Each row is a point on a tangle of strands that fork, close into loops and nearly touch. The rows are in no order.
In the rows, zero is written as 128.
Two points are linked if the straight distance between their rows is under 114.
Nov: [109 121 129 179 130  91 111  92 138  94 167 126 183  94  85 136 111 174
 168 151  74 141 115  76 105  97 147]
zegop: [127 130 145 134  77 109  75 113 138 179 146 198 171 116  99 131  94 121
  87 131 130 122 150 140 145  95 109]
lutar: [132 130 123 144 124 141 109 138 115 176 163 178 186 190 117 127  86 136
  95 147 171 167 170 144 157  84 158]
Nat: [ 87 149  98 149 150 126 121 158 126 100 185  54  97 117 124 162 124 126
 169 134  73 160  95  80 141 118 174]
zad: [120 142  98  96 112 118 124 169 115  90  94  80 117  83 146 161 152 130
 124 127  67 112  90 107 133 188 122]
Zakan: [142 166 161 161 121 107 151 111  87 175 143 117 117 118 141  92 138  66
 169 123 132 111  73 114 120 146 124]
Vare: [115 189  93 117 119 118 146 162 113  99 137  77  93  96 172 148 115  99
  94 150 153 154 138 152 133 158 148]
Meziv: [ 89 106  98  70 104 169  99 163 142 117  77 147 115 118 108 130 109 177
  73 118 177 159 177 171 144 149  92]
nubog: [165 139 130 136 154 157 134 105 136 142 130 142 105 182 124  91 118 156
 106 138 164 139 161 161 131 136 116]
num: [171  32 136 134 148 137  92 109 181 154 124 246 177 201 119 139  95 146
 121 124 149 150 160 115 147 108 101]
duv: [126 165 155 103 100 152 112 110 105 212 136 164 153 160 104 100  50 107
 113 123 175 139 153 177 120 108 139]
ruz: [147 133 128 133 149 101 137 112  91 154 150 130 134 112 110 119 135  90
 191 113  77 114 126  98  83  57 137]
ged: [113 196 153 120 108 114 123  90 112 187 158 128 136 128 113 106  61  95
 132 118 166 126 148 151 114 105 144]
pigak: [112 108  79  84 118  97 124 150 130  61 103  99 124  80 146 193 145 166
  92 117 103 126 160 120 114 129 104]
tino: [152 121 136  78 124 162 152 157 116  75  44 122  88 115 155 120 152 139
 109 131 120  88 127 153 105 165  98]
Ripav: [147  66 120 153 118 116 133  89 162  79 141 129 164 100 146 169 168 165
 142 127  61 120  80  85 111 177  87]
Noku: [115  53 156 145 127  92 126  64 157  63 137 140 201 116 123 186 147 184
 154 121 108 101 122  66  91  97 144]
muf: [103 168 152 104  88 134 114 140 129 140 110 101 109 119  89  86 114 112
 103 125 162 113 136 146 139 149 140]
bipab: [189 131 149 141 121 136 121 105 146 179 115 184 141 190 156  96 111 102
  87 144 163 117 112 165 160 154 117]
zomuk: [124 111 101 131 153 128 104 117 152 129 110 173 170 165 127 142 113 184
  72 140 145 141 167 162 174 134 142]
vesem: [182 127 152 173 155 115 144 100 100 187 133 209 140 166 170  98 122  92
 141 148 145 117 114 143 136  89 124]
Keb: [113 179 137 137 135 116 167 110 113 139 168  31  92 138 129 128 117  81
 159 105 135 122  99 112 116 122 165]
rov: [113 173 138 100 127 175 151 156 100 147 126  83  86 194 161 103  89  99
 126 120 219 149 150 158 145 130 152]
rosoz: [116 127  75  65 134 158 110 168 129  97  95 121 102 146 135 140 111 174
  85 132 158 170 192 165 140 125 111]
Rir: [124 178 140 124 118 134 186 126 108 122 142  34  73 144 153 116 124  77
 140 110 185 120 120 132 116 123 151]
nakip: [137  83 109  75 107 112 138 121 144  64  72 115 126  74 158 176 155 153
 113 114  97 103 110 126  83 197  69]
Tegem: [171  83 157 139 116 105 114 104 153 143 127 175 136 124 125 134 175 114
 141 109 110  90 120 103 116 113  83]
lafo: [165 108 113 163 122  90 136  82 178 115 138 125 138 122 100 123 154 134
  89 141 117 121 127 132 127 139 111]
Vul: [150 157 150 150 148 134 130  85 141 158 143 152 119 140 116  91 119 136
 129 132 150 122 146 162 119 134 125]
ridet: [123 130 127 141 109 100  89 108 129 181 148 203 204 141 102 132  73 134
  89 141 137 142 164 147 145  65 148]
sadim: [175 112 136 182 143 112 140 109 146 111 151 165 160 169 128 121 135 138
 107 165 147 135 157 126 137  89 156]
Sesoz: [117  88 139 156  98  80  86  96 165 112 147 192 186 110 122 165 135 162
 112 129 118 110 145  95 144 105 109]
legel: [ 95 140 131 130 180 148 119 143 126 132 151 119  87 129 122 131 151 131
 169 109 136 134 159 131 135  76 154]
mut: [143 164 157 146 112 134 156 114 110 138 120  83 102 114 126  84 147  98
 146 131 116 102  73 123 114 181 127]
gafus: [ 81 194 104  95  99 134 128 173 126  90 130  62  71  81 154 124 104  93
 116 149 154 162 134 152 126 157 140]
doben: [133  94 142 123 159 136 109 145 111 153 131 198 149 165 131 140 153 142
 157 109 141 116 170 116 136  73 133]
Lesi: [135 187 160 153 150 123 143  85 105 178 161 152 135 142 146 105  92 105
 151 131 159 122 139 151 111 116 147]
Taka: [103 188 135 128 138 100 124 101 117 166 166  68 116 124  94 119  87 100
 170 112 102 124 104 112 115 119 165]
bepu: [143  53 155 130 161 127 116 114 138 129 130 222 159 163 143 154 157 158
 164 107 157 114 162 105 122  86 116]
mamen: [ 85 145 115 175 141  95 106  89 147 102 159 122 160  94  92 133 114 185
 132 150  99 143 129 108 133 120 147]
bado: [ 58 161 108 111 126 127  90 123 142 122 113 101 112  84  96 128 110 170
 105 119 120 132 139 146 153 153 126]
Dezu: [186  92 118 171 126  92 127  85 185 107 129 156 158 154 122 130 139 146
  75 153 124 123 142 133 144 115 124]
vipi: [162 144 165 130  94 140 132 113 144 165 101 156 123 162 132  77 105  94
  84 140 181 108 113 166 148 180 122]
pil: [170 154 117 110 132 163 157 155  97 100  94  97  80 163 172 110 129 124
  92 147 155 132 149 162 123 143 119]
fer: [ 64 164 133 115  95 141  91 129 135 150 113 122 127  96  95 113  95 149
  79 123 146 130 139 162 160 152 130]
zuve: [165  89 122  82 133 150 166 137 130  62  60 125  95  95 166 158 163 147
 113 118 107  99 128 149  77 160  68]
pegir: [114 121 139 133  99 105  84 124 138 138 148 162 157 115 113 150 136 152
 107 118 118 112 160 110 146  96 110]
Gam: [ 76 161 103 143 145 118 108  99 147  99 140  94 117  86 101 133 114 183
 121 135 100 143 139 134 135 141 126]
lum: [100 159  82  91 149 149 152 187 121  70 107  44  47  69 150 139 129  99
 163 137 101 167  97 141  92 145 130]
Tufe: [128 138 150 145 156 154 132 153  72 183 143 166  98 160 154 100 133 107
 156 121 172 139 148 140 146  66 127]
neban: [191 109 150 151 149 143 120 111 115 206 130 229 155 209 166  99  85  85
 116 148 156 141 112 149 150 114 111]
Fiki: [172  79 155 179 132 105 136  95 145 134 146 172 151 110 134 138 175 112
 166 126  74 100  86  91 109 113  90]
zepes: [128 107 128 187 179 152 186 119 102 102 150  69 137 120 129 138 167 123
 168 123  69 125  89 102 113  83 159]
mikiv: [ 79 146 105 142 137 116 110 141 132 133 156 130 149 125 116 146 112 149
  93 135 158 157 173 145 177  93 174]
zote: [103 162  74 125 120 121 135 164 113 103 162  28  87 113 135 150 110 120
 150 136  79 165  76  98 132 173 155]
bipit: [158 146 166 143  96 120 147 107 142 144 103 128 107 124 124  75 141  87
 114 141 150  99  92 144 129 191 115]
falet: [158 132 145 192 149 108 162 112  93 149 158 130 133 127 150 120 167  88
 158 138 112 115  96 111 130 100 136]
mozo: [147  58 143 179 132 110 133  98 159  93 154 163 162 107 141 160 178 146
 175 131  80 118  87  72 111 150  94]
vetam: [ 97 135 133 119 105 100  82 128 133 141 152 124 144 103  89 144 139 140
 136 104  97 111 140  97 135 105 122]
zuga: [137 121  86 113 126 143 164 179  94  84 106  66 104  80 155 157 164 119
 143 128  56 134  74 110 109 172 106]
gal: [113 123 159 115 101 127  94 152  99 156 129 141 120 100 106 112 147 120
 200 100  80 102  81  74 111 152  95]
dedoz: [ 98 149 192  92  72 172 155 149 120 154  98 128 129 171 107  52  73  96
 111 139 216 122 139 156 131 148 153]
Rere: [ 91 127  95 132 148 124 113 142 145  95 130 152 151 116 132 157 128 178
  90 140 144 150 176 145 168 120 158]
foz: [123 173 149 131 134 142 168 137  88 155 138  86  83 164 170 107 124  83
 142 113 209 126 129 142 140 115 145]
zipup: [136 166 123 127 143  87 127 100 106 174 157 125 140 110  95 107 109  86
 176 118  99 120 123 114  94  95 151]
latik: [122  85 120  93 106 123 120  98 139  80 107  90 149  95 154 178 163 172
 134 100  64  95  89  95 102 190  83]
vadib: [138 128 155 107 120 174 114 127 128 215 110 188 145 171  90  90  80 121
 107 122 176 139 138 183 133 136 129]
Beru: [157 145 136 138 123 150 167 149  98 111 105 103  79 134 165 101 161 100
 104 139 154 116 124 150 129 143 111]
maz: [ 94 165 185  93  80 137 158 145 124 125  90  95 117 144 107  57  94  83
 119 135 186 100 128 138 130 154 169]
Ton: [105 143 122 134 131 151 111 153 120 164 173 138 146 173 121 131  98 136
 104 136 183 171 182 154 159  86 165]
doro: [173 119 144 180 144 108 147 115 122 124 152 155 158 148 131 126 156 118
 139 149 121 111 140 113 120  64 153]
mul: [152  31 153 133 162 128 103  98 167 123 121 246 177 189 150 157 125 164
 146 119 157 125 158 106 132 107 120]
kufab: [141 102 144 125 151 169 116 160  87 192 122 195 122 180 132 109 143 117
 143 112 165 133 150 141 150  87 113]
ralon: [136 169 121  83 123 181 145 175  88 105  95  89  80 186 169 102  98 117
  93 147 182 148 155 156 134 143 132]
rebu: [117  46 146 150 110  72  98  66 185  76 134 181 196 113 137 183 140 177
 117 128 125 109 125  76 129 122 114]
veros: [ 99 130  74  70 118 122 111 170 133  75  95 103  95  84 134 165 121 165
  85 124 133 146 176 146 123 115 108]
vap: [130 130 121 109 129 177 110 126 136 166 113 148 132 184 100  95  88 161
  82 134 179 160 160 181 153 155 114]
zas: [ 80 177  98  86 116 141 133 187 126  73 118  38  47  74 146 118 105  84
 153 148 128 171 100 136 106 158 142]
Nise: [ 91 115  86 118 143 110 128 145 140  55 132  76 128  90 138 194 144 167
 123 125  76 131 138  97 127 114 147]
safi: [120 139 155 104  92 106  81 138 115 180 125 174 155  93 101 113 131  98
 168 112  88  96  92 102 123 147 105]
gozak: [165 134 101 134 144 137 198 155  92  93  95  83  85  93 179 131 165  97
 115 144 122 134 100 161 105 149 109]
tid: [139 139 102 147 146 124 170 114 133 102 146  58 110 108 122 126 165 126
 125 129 102 137 119 133 109 137 138]
Sez: [129 102  74 135 133 155 167 155 114  87 146  50 125 102 133 155 162 145
 157 120  42 154  71  93 113 157 120]
fov: [ 92 172 124 106 100 131 136 171 108 112 120  39  84 115 127 111 106  99
 156 131  97 130  65  94 135 195 161]
kopi: [135 163 106  88 143 137 172 195  95  80  70  85  68  76 174 133 129  97
 129 145 121 137 109 157  94 147 125]
Buvu: [ 86 126  94 145 154 127 127 147 140  65 163  65 120 101 122 178 133 155
 157 134  63 147 114  84 134 110 166]
toki: [164  90 148 129 128 112 105 112 159 174 116 204 141 140 121 121 153 111
 124 112 134 102 129 127 145 124  98]
dozu: [105 168 117  97  96 115 127 160 118 110  93  65 113  97 122 114 126 107
 120 137 101 115  79 116 143 206 148]
vaza: [107  97 133 144 184 130 135 126 133 101 145 129 130 123 114 150 170 156
 189 112 118 122 156  97 110  68 157]
muki: [ 94 144 138 119 144 148 118 159 119 137 136 112  77 109 119 120 164 117
 168 107 131 125 136 120 136 115 133]
dag: [147  93 133  96 111 130  92 128 165 172  98 184 148 159  99 118 135 139
  84 105 156 111 150 152 158 140 105]
Rezuk: [172  55 129 112 133 141  87 106 171 201 119 248 172 184 104 122  80 128
 115 119 142 147 146 145 136 107  94]
mafo: [157 127  85 145 122  95 155 102 151 100 124  86 135  98 120 133 157 135
  91 150 102 132 111 140 122 166 118]
dun: [153  82 152  92 105 166  87 133 147 204 101 216 151 175  87 108  93 130
 107 113 156 131 144 161 137 126  94]
fubu: [123  77 141 155 164 112 141 105 142  87 133 143 177 120 109 159 170 161
 179 119 102 107 134  81 103  82 159]
reru: [138 106  94 169 165 135 182 119 123 106 148  64 154 114 120 140 173 127
 153 121  58 130  80 104 114 131 148]
Rolo: [109 137 134 129 119 128 108 151 120 134 144 108 110  97 110 128 168 127
 162 110  96 117 116  96 126 141 117]

A piece is two or more points that can be reached from each other along the links. Count, over all rows, the pieces, the separate loops (a circle has one, a figure eight two, a Y none), the forks (points with three links) and the tips (points with one).
pieces: 5
loops: 2
forks: 5
tips: 11

Name the points in between on the shortest way along the links from the first point to the second, in order.
Tegem; kufab: toki, dag, dun, Rezuk, num, mul, bepu, doben
Vare; ralon: gafus, zas, lum, kopi, gozak, Beru, pil
zomuk; gal: Rere, mikiv, Ton, lutar, ridet, zegop, pegir, vetam, Rolo
Meziv; Buvu: rosoz, veros, pigak, Nise
ruz; Beru: zipup, Taka, Keb, Rir, foz, rov, ralon, pil
